Points, in no order, along strands that fork, close into loops and pass close to each other.
Points whose rows are less than 79.2 apart are linked; no others are. Some points are linked to none.
K_696: [ -7  62 -18 -11  13  37 -11 -21 -36  15 -12  18 -10  39   7 -23  14 -28
 -14  10]
K_215: [ 12  18  24 -62 -13  59  23 -19 -20 -10  16  19   9 -50  -4   3  -4 -38
 -33  25]
K_588: [-38  17 -19 -13 -22  -3  23 -13 -14   2  44  34 -84  47   3   9 -28  18
  14 -22]
K_115: [-25  59 -29  38  20  -4 -20 -15 -15   3  10  41   6  66  19   2  -9  -9
 -31  -1]
K_114: [ 10   2 -14 -19  18 -18 -22  41 -18 -20  -3  -3 -28  53 -10 -23  -3  14
  13  -5]
K_323: [-38 -15   4 -17 -28  -1  20  23 -13   4  29  13 -67  -4  -9  -5   4  19
  21 -18]
K_449: [  5 -25   9  -4  17 -11   5 -64 -20  20 -45 -37  21  23   7 -47  44 -31
  26  30]
K_45: [ 17 -33  -8 -32  17  -7  42 -60  -8 -14 -14 -54  22 -34 -32 -28  32 -36
  42  39]
K_683: [-24  36   2  -1  13  10   5 -51 -29  20 -70   1  -4  50  30 -21  23 -43
 -19  10]
K_512: [-27  11 -17 -36  31  17 -20 -25 -30  -4 -18  32 -39   3 -27 -28  29 -23
  24  26]
K_257: [  3   3  10 -26 -14 -54   4  33  -4 -19   1 -50 -38  51  18  20 -17  40
  -3 -45]
K_629: [-13   0 -17  21 -48 -20  10  10  -2  30  51 -37 -44  50  14  -2  -5  44
  14 -37]
K_615: [ -6   8  34  20  13   2  -5  -3  31  11  18   2  48 -15  24   0  18 -27
 -33  11]
K_29: [ -6 -15   4 -24   5   6  -9 -10 -18  30  -7 -48 -12 -17 -21 -39  52 -20
  59  21]
K_122: [-25 -27  -3  39  -8 -30 -30  34  28  -7  11   8  20 -35 -15  24  10  30
   1 -16]
K_243: [ 30 -30 -19  -1   5  -6 -10  44  -6 -20 -25   0  -3 -34 -36  -1 -14  25
  12   3]
K_40: [ 48 -35  -7 -33  11  47  15 -43  46 -28   6 -12  49 -41 -28 -29 -29 -32
 -12  23]
K_470: [  4 -18 -14 -10   7   1 -21  19 -26  14   2 -32 -10 -12 -36 -32  40   5
  46  13]
K_946: [-40  26 -30  -8   4 -13   5 -21 -37  11 -58  14 -60  45   3   7   0  19
 -16   2]
K_60: [-37  46 -10 -12 -10  36   6 -22 -48   4  20  65 -42 -11   0  12   6  -4
  -5  15]
K_432: [-25  35 -15  34 -34   7  28 -16 -22  46  73  33 -38  11  11  34 -21  23
   6   7]
K_549: [-25 -68  15  50 -43 -23   0   1  23   3   2 -23  21  -3   2 -18  31   1
   8 -35]
K_132: [-31  23  40   3  20 -18 -10  17   4  21  21  -6  11   6  28   2  38 -32
  17  10]
K_870: [-39   7 -20 -20 -12  11  14  -1 -27  -6  31  50 -77  20 -10  -2  -9  18
  15 -10]
K_269: [ 53 -34  20  22  25 -34  18 -26  19 -12 -29 -56  79 -23   7  -3  16 -31
  42   8]
K_72: [ 16  53   2 -48  34  23 -17 -35 -35  20 -26 -32  17  17   3 -15  29 -42
   8  45]
K_380: [ 35   1 -31   3  26  10   7 -40 -17 -25 -44   4  40 -12 -39 -30  -6 -26
 -35  36]
K_780: [ -2 -74  13  41 -42  -5  -4  12  25  -1  -9 -39  26 -20 -14 -17  26 -12
  33 -40]
K_528: [-33  36   1 -16  25   3 -32   6 -13  19  38  24 -33  28  14  -5  32 -12
  39   9]
K_896: [ 45 -17   9  -6 -12  19  -9  27  -1   6   7 -66  37 -54 -28  -2  20 -19
  55  -2]
K_646: [-48  19 -27   8  -8 -10   4 -27 -11  59  -5  -1 -73  23  24   6  23  27
  24   0]
K_694: [-26   9 -15   2 -10 -37 -30  39  -7 -19  64  14 -29  -6 -10  43  -4  58
  20 -24]
K_502: [-10 -45 -14  48 -19 -27  -4   4  -6  10 -27 -29  27 -30 -26  -8  29  24
  -1   8]
K_481: [ 20  12 -19   6   1  33 -14  34  -3  -5  50  31 -12  33   4 -26 -14   3
 -12 -16]
K_656: [ 33  17   4  -3  16  -1  -5  14 -18  17 -21 -32  41 -38  -8  10  17   1
  -3  36]
K_703: [-11  40  -1 -17  25  27 -35 -17 -19   3  40  29  22  -5  -3  -8  32 -24
  -9  32]
K_667: [-41 -10  -2   9  -3 -44   2  -1 -13  13 -29 -14 -29  34  12   1  21  21
   2  -4]
K_108: [-51  36 -24   7 -19 -18  18 -35 -18  59  24  10 -81  26  21  36  -5  36
  30   3]
K_458: [ 58 -34  27  -5  12  -4  30 -42  36  -9 -20 -55  84 -24  19 -10  -3 -38
  15  12]
K_687: [-27  22 -18 -57  11  42  -8 -82 -18  11  -6 -10   3  -9 -21 -24  30 -41
  -6  44]
K_943: [ 43 -30  10  23  -9 -29   0  35   4  -7 -44 -66  40 -32 -13  21  11  -8
  59 -16]
K_309: [  2  42 -24  13  -4  30  -1   9 -17   9  54  41 -30  50   9 -11 -19  -4
  -9 -10]
K_859: [-24  11  39 -23 -16  10  38  16 -15  24   3  -3 -43  12  30  -3  16 -27
   9  -6]
K_288: [  7 -34 -27   9  -5  -7   7  23 -12 -16 -31  13 -19 -17 -37 -13 -16  30
 -24   4]
K_337: [ -2 -11  11  30  14  -7 -36  31  37  -5   2  22  46 -61  -6  27  -1  23
  -5   4]
K_536: [ -6 -32  16  11  -9 -56  10   4  31 -33 -25  -8  -1  36  31  21 -34  34
 -48 -43]
K_276: [ -4  26 -35  27 -13  19   0  -6 -14  34  31   9 -32  68  16 -33   0  11
  -8  -7]
K_439: [-14  -6  11 -15  -3  46   5 -13  14  -5  42  31   0  -5  -6 -40  12 -42
 -21   2]
K_651: [ 11 -34  41  19  -5 -24   7   0   7  13 -22 -44  45   4  28 -16  31 -33
  17  -7]
K_635: [-28 -26  -9  41 -21 -22  -9  24   4   9   1  -9   7 -30 -14   9  21  31
  -7  -7]
K_663: [-36  23 -11  23   6 -11   4 -48 -25  22 -59  10 -17  69  37 -14  18 -14
 -23   1]
K_77: [-28  53 -20 -12  18   3 -35  -2 -25  29  50  39 -59  46  23  11  10  10
  48   4]
K_27: [ -3 -22  -8  -3 -18   7 -13  41 -17   7  16 -17 -20 -22 -32 -21  24  13
  34  -6]
K_945: [-41  15  12 -13  -9  -5  33 -24  -4  15 -18  13 -73  67  41  -4  -6 -21
   6 -24]
K_258: [-15  13  12 -37  31  15   9 -32 -14 -41 -31  27  -2   5 -22 -24   6 -69
  -5  18]
K_102: [-12  -7 -15  22 -24  -7  -3  33   6   0   8  31 -11 -44 -11  42 -24  64
 -34 -12]
K_374: [  2  21   5  11   9  -5 -16  22 -18  16   2   0  29 -34  -2  15  20  11
 -14  28]
K_846: [  9 -31   0  56 -35 -26 -26  28  32  11 -10 -38  37   5  18  21   1  40
  -5 -43]
K_815: [-16 -11 -15 -51   8  28   9 -72  -8  -7  -1 -16  15 -24 -35 -24  21 -43
  -4  51]
K_190: [ 20 -17  -4   4   0  27 -19  34  13  -1  38   7   6   8 -10 -39  -2  -1
   0 -15]
K_600: [ 53 -45 -11   4   1   4   7  37  12 -23 -38 -16   6 -42 -42  -9 -25  18
  33  -8]
K_923: [ 42   0  17 -22   5  14  40  -4 -23   1 -51 -27  16 -25  -3  -9  -1 -32
 -19  27]
K_455: [ 40 -32  -9  -5  14 -12  42 -36   2 -17 -13 -71  43 -54 -28 -13  25 -26
  60  19]
K_519: [ -1   3  29 -30   4  45  -6   0  19  -8  61  25  16 -29   7 -16  13 -39
 -13   5]
K_698: [-39  35 -32   8  14  18 -18 -43 -12  65  -6  14 -49  26  27 -13  39   2
  18  12]
K_23: [-30  51 -21 -10 -11 -50  19 -61  -6  21  37 -16 -75  66  17  42 -39  44
  10 -17]
K_277: [ 16 -80  22  26 -14 -10  30 -38  19 -12 -29 -14  47 -19  -2 -43  13 -29
   2  -7]
K_442: [ 48 -45   0 -13  13  25  15 -26  34 -26  -2 -19  42 -20 -21 -48  -7 -38
   6  10]
K_776: [ 11 -11  10  -6  32   0  -8 -18   6 -19  -9  -3  30  21  -6 -44  18 -49
   1  19]
K_274: [-41  -7 -30  -2 -15 -42   1  -3  -7 -18  14  -3 -55  19 -23  13  -7  62
 -14 -18]
K_756: [-44  80 -23   4  -7  24  11 -53 -33  35  20  68 -61  37  26  35 -30 -19
  30   0]
K_396: [ 14  54  -2 -15 -18  19   9  23 -40 -19  44  66 -37  19  25  42 -44  10
 -12 -13]
K_875: [-25  -7  -4  48 -29 -46   6  10  32   8  31 -10   0  14  24  37 -17  50
 -27 -34]
K_402: [ 30 -27  16  10 -12 -29   7  46  -5  -3 -44 -53  12 -12  -2  10   4   3
  28 -16]
K_967: [ 41 -32  -8  34  20   0 -42  31  58 -22 -26  12  39   3  -4  -7 -37  35
  -5 -16]
K_135: [-28  14 -23  34  -8 -21  -1 -38 -16  43 -19  -2 -28  79  42 -13  17  23
 -12  -9]
K_988: [-16 -14 -31  -5 -15 -13   2  23 -21 -23  -2  22 -44   2 -30   2 -16  49
 -20  -8]
K_327: [ 27 -13 -14  25  22   6 -31  27  29 -21 -12  35  23  -2 -10  -4 -31  23
 -28  -6]
K_823: [ -4 -25  -2 -20   6   5  24 -45  -4  -4 -11 -25  21 -38 -34 -25  28 -33
   5  39]
K_187: [ 10 -15 -17  21  11  10   7 -37  -9 -21 -42  18  27   9 -22 -40  -1 -27
 -46  21]
K_93: [ 24 -56  12  29  12  -6 -22  18  74 -34 -39  12  33 -10  -3  -6 -40  23
  14 -26]
K_375: [-24   6   2   1  -6  37  19 -18   2 -17  15  46 -20  36   3 -41  -5 -48
 -28 -18]
K_495: [-22 -21   9  23 -11 -69  -7  15  -1  -2 -23 -37   5  35  19  20  14  33
  -3 -22]
K_474: [ 25  23  -1 -69   2  54  14 -39 -22 -24  -8  -2  27 -20 -24 -10 -10 -53
 -32  34]
K_165: [-17  27   8  37  -8   6  12   9  15  17  56  46   5  13  29  21 -21  -4
 -33  -6]
K_174: [-32  51   7 -43  15  46  -4 -47 -23 -23  -7  38   4   3 -12 -14   6 -63
 -18  14]
K_178: [ 49  -3  -5 -33   0  32   6  31 -31   4  -8 -24  -4 -23 -24 -26   3  -6
  15  20]
K_730: [ 32  -4  23  26   2   8   2  18  36   9 -46   8  40 -26  21  19 -28  17
 -40   0]
K_944: [ 16  -3  35 -14  37   1  -8 -13  39 -23   3  12  59 -68  -3  22  -3 -32
  -7  29]
K_731: [-43  48 -26 -18  22  40 -26 -62 -14  52  -7  17 -31   6  16 -14  43 -27
  13  23]
K_886: [ -7  26  11 -29   6  17  21   7 -44  -4 -39  21 -28  -5  -6   2   3 -21
 -18  17]
K_162: [ 16  47   8 -42  23  28 -24  22 -42 -36   5  52  -8   3   4   6  -5 -26
  -1  10]
K_211: [ -7 -43  31   6  14 -18  -1  12  37 -26   2  -6  34 -57 -24  -3  19 -32
  34   3]
K_650: [-36 -24  -3  29 -18  -2   1 -15  13  21  33   4 -20  50  19 -43  25  -4
   5 -17]
K_419: [  6  -8  48  20 -13 -10  16  36  30  17 -15 -17  24  -7  44  20  -4 -11
 -15 -24]
K_912: [-36 -13  13   0   6  -8  10 -43  -8  16 -12 -15  18 -46 -25 -13  51 -19
   5  41]
K_747: [ 18  -7  27   1   7  18   4 -24  26   4   1 -19  57 -24  11 -12  11 -35
 -35  19]
K_666: [-15  28   0   1  25  11 -20 -12 -20   3  10  24  25 -25 -15   4  25 -10
 -30  41]
K_181: [ 49  -9  19   2  -5  28 -11  40  25  10 -22 -18  31 -58  -2  16 -14  14
  14  -5]
K_14: [  8  59   1 -67  14  47  -6 -31 -50  15 -22  -8  -7  -1  -3  -6  19 -38
   0  37]
K_362: [  5 -36  24   5  19 -22  10  19  40 -41 -45  30  12 -10   2  13 -35  -7
 -23  -9]
K_315: [-20  23 -20  32 -25  11  33  -5 -29  27   2  26 -30  12   7   8  -9  24
 -46   4]
K_898: [ 19 -47   8  14  15 -27  24 -65 -23   4 -50 -36  42  17   9 -46  32 -30
  16  24]
K_150: [-13  42  -6 -51  23  38 -40 -41 -11  -3  49   3  36  -4  -6  -9  31 -36
  -8  43]
K_935: [-25  23   0  -2  25 -10 -31   8  -6  34  13 -12 -30  51  25 -21  41  -6
  41   3]
K_203: [-17  15 -16  20 -42  -6  15  22 -19  48  47 -20 -45  22  12  12   2  43
  19 -18]
K_594: [ 22 -29   9  -1 -32 -27   2  59  -1  -3 -27 -58  -6   4  -4  17 -10  27
  22 -39]
K_204: [-18  23   6 -22   0  19   8  10 -48  -5  -2  41 -33 -26  -7  13  11   2
  -9  22]
K_25: [-10   4   9  19 -21  11  20  20  -2   9   5  38  -7 -47   7  33 -21  32
 -47  -1]
K_894: [ -5 -31   6  23 -48  -7 -15  47  42  -6  41 -20 -10   0   3  23 -14  37
  18 -68]
K_835: [ 27  -4  -2 -74  -4  40  -2 -34  12 -10  43 -37  51 -30 -17  -2  -1 -37
  -7  46]
K_308: [-46  30  -9  20 -37 -28  29 -27 -10  47  59   9 -60  24  15  46 -26  38
  22   0]
K_107: [ 29 -22  30  11  22 -30  -1   0  12   0 -16 -58  60  -9   7 -10  29 -39
  40   8]
K_36: [-31 -14  -8   6 -41 -34  15  -1  23 -19  71  -5 -52   8  -6  23 -28  51
   3 -52]
K_359: [  2  31  20  28  12  11  -5  15  23  13  30  29  30  -2  34  17  -3 -14
 -36   2]
K_284: [ 27  16  17 -41  57 -11 -17   2   0 -30   8 -12  47 -30 -18   3  12 -46
  28  43]
K_406: [  8  -5 -29  36  18 -14 -25  17  14 -20  -7  29  18  25  -6  -5 -20  25
 -44  -3]
K_137: [ 34 -40   7  -3  16   9  -4  -8  18 -23   3 -12  31   9 -13 -55   8 -38
   9   6]
K_55: [-44  -6 -25   2 -22 -45   5 -15  10 -20  55   1 -59  25 -15  17 -15  56
  -4 -33]
K_483: [ -4 -45  37  19 -22   2 -10  42  57 -11  -7 -12  18 -45  -1  22  -7  -1
  28 -47]
K_6: [ 26  -1  10 -57 -20  40   3 -18   2  17  35 -51  47 -50 -10  -2  12 -24
  -2  37]
K_422: [-15   0  -9  -7  23 -12 -24 -10 -17  30 -30 -21 -30  48  15 -34  39  -9
  36  10]
K_799: [ 27 -42   2  52 -15 -20 -16  19  30   5 -46 -28  52 -14   6   6  -6  33
  -6 -19]
K_556: [ -6  37 -18 -26  14 -15 -16  25 -28 -19  -4  16 -46  65   3   3 -17   9
   0 -13]
K_740: [-28  41 -38   9  -9 -32   8 -22 -18  -9  27  28 -45  52  -4  34 -35  45
 -27 -13]
K_822: [-49   3 -19  11  -8 -28   3 -11 -17  39 -19 -13 -50  24  11   1  29  37
  15  -1]
K_278: [  8 -10  41  20 -15  -8   8  20   7  28  -5 -36  27  11  41  -9  25 -23
  -2 -12]
K_249: [-25  44 -42 -21   9  -2 -11 -22 -22  28 -11  11 -86  77  20   5 -13  16
  22 -18]
K_433: [-47  -1  -1 -26  33 -17  -5  -3 -22 -24 -28  34 -42  10 -25  -7  14 -17
  17  18]
K_591: [ -1  -6  -3   0  -4  -4  27  -9 -30 -15 -66   7 -23  52   3 -25  -8 -14
 -37  -6]
K_659: [ -8 -28  -9  26 -50 -26  -7  27  23   4  36 -44 -18  28   5  10  -3  44
  10 -63]
K_518: [-47  71 -23  26   9 -12   4 -32 -12  13  11  43 -28  75  27  23 -21 -13
 -10  -9]
K_42: [ -7  43 -21  38 -12  13  14  -8  -1   7  58  51 -17  54  18  15 -43   0
 -27 -11]
K_801: [ 66 -19 -10 -25  18  42 -15 -16  44 -14  12 -30  66 -70 -27   0 -22   4
  31  23]
K_708: [-17  26 -24  42  24 -24 -27   1  -1 -11   3  35  18  49   7   2   0   9
 -40   5]
K_878: [ 21  11  12 -10 -10   1  -4  62 -14  11   8 -15 -12  -1  11  18  -7  19
   6 -10]
K_193: [-41  58 -28  22   1 -30   5 -40  -6   8  33  38 -41  72  17  37 -38  15
  -5  -5]
K_180: [ 23  50 -14 -51   7  51 -16 -13 -60   1  -7   9   0 -13 -18 -11  10 -17
 -12  37]
K_411: [-41 -23   4  13  10 -51  -6  15  25 -40   6  28 -12   6  -9  20 -15  26
 -24 -17]
K_342: [ 14  -5  24 -27   1  41  21 -10   8 -22 -12  36  10 -58 -11   3 -17 -30
 -42  13]
K_809: [-25 -51  17  44 -24 -12   9 -14  25   9  20   3  14  28  25 -38  27 -12
 -11 -22]
K_552: [ 11 -38  10   8 -16  33 -21  20  40  -2  31   0  28 -64 -26 -17  10   0
  18 -13]
K_980: [ 49 -18   7 -20 -16  25  11  35 -18   9  -7 -48   9 -49 -28 -12   8  -8
  35   4]
K_212: [ 28  46   4 -17 -10  13   8  47 -24  -5  36  34 -34  28  34  34 -41  19
 -10 -17]
K_2: [-24   9 -13  42 -19 -50   0  -6  37  -5  60   2  -5  19  11  52 -39  60
 -29 -34]
K_49: [ 40   3  -9  23  28  33 -36   7  38  -6  -3  24  54 -22  -3 -10 -17   7
 -35  15]
K_645: [ -5  -2  18 -16  22   7   2 -46  -9  10 -26 -25  19  29  12 -41  34 -49
   4  23]
K_852: [ 22 -36  -7  11  -2  23 -28  29  30  -8  31   0  24 -28 -25 -35   5  -1
  15 -10]
K_86: [-35  17 -17 -11   8  33  -9 -60 -19  31 -11   3  -8   1  -8 -32  41 -23
 -11  33]
K_90: [-14 -16   4  65 -38 -38 -14  23  39  14  17 -28  24   0  24  41  -1  45
 -14 -46]
K_169: [-22  59 -43 -13  12   0 -25 -15 -22  23  28  31 -69  74  20  14 -16  17
  38 -10]
K_300: [-16 -16  25  -6   6 -36  16  32  -8 -14 -31  -5 -11 -25  -9  20   4  -3
  -1   6]
K_336: [ 49 -49   5  24 -16  12   7  18  36 -12 -52 -34  31 -69 -32  14 -24  15
  47 -24]
K_851: [-34  -2  -6  -1   4   3   6   2   1 -32  10  52 -34  38  -1 -19 -14 -20
 -22 -19]
K_265: [ 11 -40  -8   3  11 -38 -28  35   7 -28  -4 -23  -3  52  -8 -29   0   8
  26 -22]
K_205: [ 44  -7 -22 -27   7  10  25 -53  -3   1 -16 -61  61 -36 -23  -6   4 -16
  -6  53]
K_725: [ -3  17  12  -2  18  -3 -27  39   1 -31  32  67   2 -24  11  36 -16  13
 -10   0]
K_848: [ 26  21  39   6   4  29   8  23  25  11 -26  25  30 -39  28  33 -27   1
 -49   4]
K_532: [-16  -7 -24  34 -15  13   0  -7  -7  31  24   4 -20  45   8 -42  19  13
 -11  -3]
K_468: [ 26 -52   0  22  11 -27 -19  14  14 -24 -14 -18  30  32  -8 -43   7 -10
  21  -9]
K_154: [ -3 -39  16   9 -17   0  26   4   1   1 -26 -10  -2   3   0 -35  10 -16
 -14  -5]
K_112: [  7 -15  -5  23  -9 -25 -10  36  24  -8 -29   7   8 -22   2  37 -32  61
 -33 -16]
K_429: [ 52  15 -18 -48   9  43   2   5 -47  -8 -13  -9   3 -25 -35 -23  -3 -11
  -2  34]
K_565: [ 13   2  26 -38  43  11 -17  -8  24 -33  25   8  51 -37 -13  -3   7 -51
   4  28]
K_900: [ 34 -65   1  24   9 -26  27 -52  -4 -14 -40 -27  53  -9 -11 -41  19 -20
  15  15]
K_13: [-32  65 -31  -2   7   4  -4 -16 -54  12 -45  37 -47  36   6  20  -2  17
 -18   9]
K_614: [ 50 -28  -9 -44   6  54   7 -45  56 -20  11 -19  62 -65 -26   1 -39 -10
  -1  31]
K_74: [-58  -5  16   2   8 -15  -4 -11  -7  15   0   8 -11 -31 -14   2  48 -10
  11  25]
K_777: [ 19  26  15 -24   7  25  17   2 -23  -4 -32   6   7  -2   5  -7  -7 -37
 -33  15]
K_79: [ 11   8   8 -51  35  16  16 -15 -29 -38 -34  14  -5  -9 -31 -17  -3 -56
  16  29]
K_817: [-15   2  -1   2   3 -20 -33  44   2 -25  54  47 -10 -21   2  38  -9  43
   6 -12]
K_332: [-51  15 -11 -24  25 -30 -23   8 -29  -8  -1  30 -55  14  -8  18  18  25
  26  10]
K_738: [-47 -34  21  -1   5 -57   0  26  10 -28  -8   3 -15 -13 -10  23   6  10
   9 -13]
K_917: [-47  75 -23 -11  25  33 -33 -53 -37  28   0  51 -18   6  12  10  30 -21
  10  22]
K_54: [ 31  24  24 -28  -8  19   5  64 -20   4  20  13 -23   5  30  20 -25   5
   4 -17]
K_506: [ 42  11  -9  -6  22  37 -22  -4  10 -11   0  16  48 -32 -17  -7 -13  -8
 -34  25]
K_245: [  6 -10  30   7  26  12 -23  10  45 -12   9  23  51 -70  -4  20  -1  -4
  -5  13]
K_325: [ 19   7  -6 -12  39  -8 -37  36 -14 -27   8  20  13  -3 -20  -6   7  -7
  13  21]
K_863: [ 45  17 -11 -68  -2  64  -7 -31   3 -16  22 -10  48 -19 -17  -7 -21 -36
 -36  31]
K_372: [-31  16   1 -12  17  -5 -28  20 -19  -6  36  34 -30   4  -7  -1  23   6
  29   9]
K_782: [ -4  26 -24  21 -34  11   9  17 -26  37  66  19 -38  10   6  17 -13  45
   6  -4]
K_445: [-26 -31  -5   3 -24  -5   1  24  -3   3  21  -4 -37   6 -17 -25  13  15
  20 -22]
K_139: [ -4 -44  28   8 -22 -23 -13  55  36 -22 -15 -25   2 -39 -16  37  -8   9
  36 -48]
K_916: [ -3  50  -8 -26  20  11 -19  27 -44 -20   1  41 -34  40   6   4 -11  -6
   4  -2]
K_775: [ 50   3   6 -17  13   2  19  -7 -16   6 -29 -51  46 -38 -12  -2   9 -18
   0  38]
K_540: [  8 -38  26  18 -27  18 -12  50  61  -8  24   0   8 -15   9  -3 -23   9
  17 -54]
K_240: [ 17 -70  35  30 -13  -7  29 -17  42 -11 -44 -15  46 -41   7 -14  -1 -21
   3 -13]
K_264: [-19   8  -4 -17  11 -20  15 -12 -37 -10 -81   6 -38  47  -2 -11  -1 -14
 -13   9]
K_952: [ 21 -41  -7  58 -11 -17  -6  -1  13  13 -38 -29  58 -38 -14  -4  16  20
  -9   6]
K_781: [ 57  -1 -22  -5  34  20  -4 -29   8 -28 -24  -2  59 -26 -29 -13 -20 -20
 -26  38]
K_363: [ -6  20  -6 -26  -8 -42  13   9  -4 -16  21 -26 -54  59  16  21 -28  47
 -15 -41]
K_477: [  2 -30   4  -1   6  -8   1 -35 -14  26 -20 -61  16  -3 -16 -45  55 -20
  54  21]
K_391: [ -7  -3 -13  21  -2   6  16 -17 -13 -16 -42  25  -2  35  -2 -23 -11 -15
 -56  -3]
K_685: [ 64 -10   3   1  11  32 -25   6  46   7  -5 -29  67 -56 -14  -3 -11   9
  18  10]
K_98: [-33   3  -4   3 -15 -52 -29  36   2 -12  36 -19 -23   0 -10  38   5  53
  20 -32]
K_64: [-31  21  32  -9 -14  -4  31   7   0  33  12  -4 -48  52  50   0   7 -25
   9 -19]
K_802: [-29  28  20  26 -13 -33  12  22   2  37  29 -17  -9  31  43  31   7  17
   0 -12]
K_317: [ 12  39  14 -16  23  23 -29  28 -12 -38  25  72   7 -15  12  25 -13 -15
 -16   6]
K_976: [ 48 -26  20   9 -19  31  -7  43  25   8 -33 -34  29 -78 -22  26 -13  17
  43 -19]
K_795: [ -2 -23  15   5  -7  28  29 -11  17  -7 -21  26  16 -51  -9  -6  -9 -16
 -45  10]
K_414: [-14  24   7  -1 -12  24   2  -1 -22  49  24 -17 -15  -2  15 -17  39  -4
   6  17]
K_451: [ 41 -19  31 -10   6  14  22 -34  37  -3 -21 -31  70 -30  15  -8  -4 -42
 -24  17]
K_677: [-10 -15  -7  15  13 -33  -7   0 -21   8 -40 -19  -5  32   2 -19  27   2
  10  16]
K_22: [ -3 -14   8  25 -20  27  28   5   9   7 -14  27   0 -31   3  -1 -14   7
 -56   1]
K_389: [ 58 -28 -38 -27   7  17  41 -64  26 -19   0 -62  66 -55 -23   2 -15  -6
  12  35]
K_836: [-44 -12   2  16 -20 -70 -15  14   6  -9   6 -38 -16  16   1  34  15  51
   4 -36]
K_829: [-12  45   1 -24  -6 -48  18 -16   1  -1  43 -20 -61  78  29  34 -36  30
   6 -34]
K_434: [ 56 -31 -11   1  13  -1  15  -7  11 -17  -7 -62  49 -59 -39  -7  11 -17
  64   7]
K_233: [  4  28 -36  15 -28 -21  16   2  -9  -1  46  16 -39  19  -4  43 -49  68
 -37 -21]
K_43: [  3 -23  39 -26  -8  35  -2  11  30  -3  47   1  24 -54  -7 -19  14 -32
   8  -4]
K_334: [-12  26 -42  27 -17  -9   8 -22 -17  29   4   3 -42  90  22  -9 -15  25
 -19 -14]
K_235: [ 28  -3  12   8 -17  15 -16  58   5  12  10  -9   9 -37   1  20  -5  27
   8 -16]
K_440: [-41  26  -6 -25  10   4  -3 -15 -12  13 -15  25 -72  55  18  -8   3 -20
  20 -14]
K_437: [-41  68 -10   2  -8  22   3 -33 -47  20  35  76 -43   4  23  38   2  -4
  13  16]
K_87: [ 11 -11  33  23 -29  -3  12  44  40  20  -3 -15  12   2  46  31 -24  18
 -17 -44]
K_973: [ 13  -7   3  -6 -22 -30  -4  58   1  -8  -5 -41 -18  10   7  27 -19  42
  -1 -37]
K_737: [ -9 -14  -5  18 -18 -16  26   4   7 -10   6   5 -27  60  27  -9 -25  11
 -36 -32]
K_201: [ 17   7 -27  14 -30  10  -3  31  -8   0  32  40 -27 -14  -1  33 -44  72
 -29 -17]
K_456: [  3  -2  22 -28  15 -25  14  43 -12 -35 -39  23 -18 -20  -7  33 -23   6
 -10   2]
K_638: [ 24 -19   0  37  -3 -21  -5  26  23   4 -52  -6  32 -12  10  19 -26  38
 -36  -5]
K_856: [ 73 -44   7  27   7   2  30 -11  42 -19 -56 -47  54 -53  -8   1 -20   3
  63 -19]
K_223: [ 31   5   5 -53  47   0  15 -20 -14 -41 -14 -15  21 -17 -28 -12   6 -53
  32  40]
K_576: [ 22   2  13  21 -36  10  21  37  38  18  13   1  -8  11  40  29 -53  37
 -31 -42]
K_172: [ 21  18  29 -13  12   3  10  47  -2 -12 -33  26   2 -27  18  43 -34   6
 -32  -2]
K_598: [ 13 -50  39  14   8 -16  29   7  46 -28 -54  12  26 -31   4   4 -25 -18
  -8 -10]

A piece is two or more points that can be reached from each other along the links. Count, over all rows, the pieces, the separate loops (a circle has one, a figure eight two, a Y none), the forks (points with three links) and the tips (points with one).
pieces | 4
loops | 0
forks | 18
tips | 26

A fork is a point with three links, a tip a point with one. Leave the first point through the second and follow the links. Name the first fork or tip that comes.
K_165, K_359 | K_576
K_945, K_440 | K_528
K_36, K_55 | K_336
K_896, K_980 | K_72
K_77, K_169 | K_859
K_477, K_29 | K_588

Name the points in between on the shortest way along the links from the first point to the second, in order.
K_912, K_203 | K_823 K_815 K_687 K_86 K_731 K_698 K_646 K_108 K_308 K_432 K_782
K_952, K_215 | K_799 K_638 K_112 K_102 K_25 K_22 K_795 K_342
K_781, K_730 | K_506 K_49 K_327 K_406 K_708 K_115 K_518 K_193 K_740 K_233 K_201 K_102 K_112 K_638
K_419, K_852 | K_278 K_651 K_107 K_269 K_458 K_451 K_747 K_615 K_359 K_165 K_42 K_309 K_481 K_190
K_433, K_677 | K_332 K_372 K_528 K_935 K_422
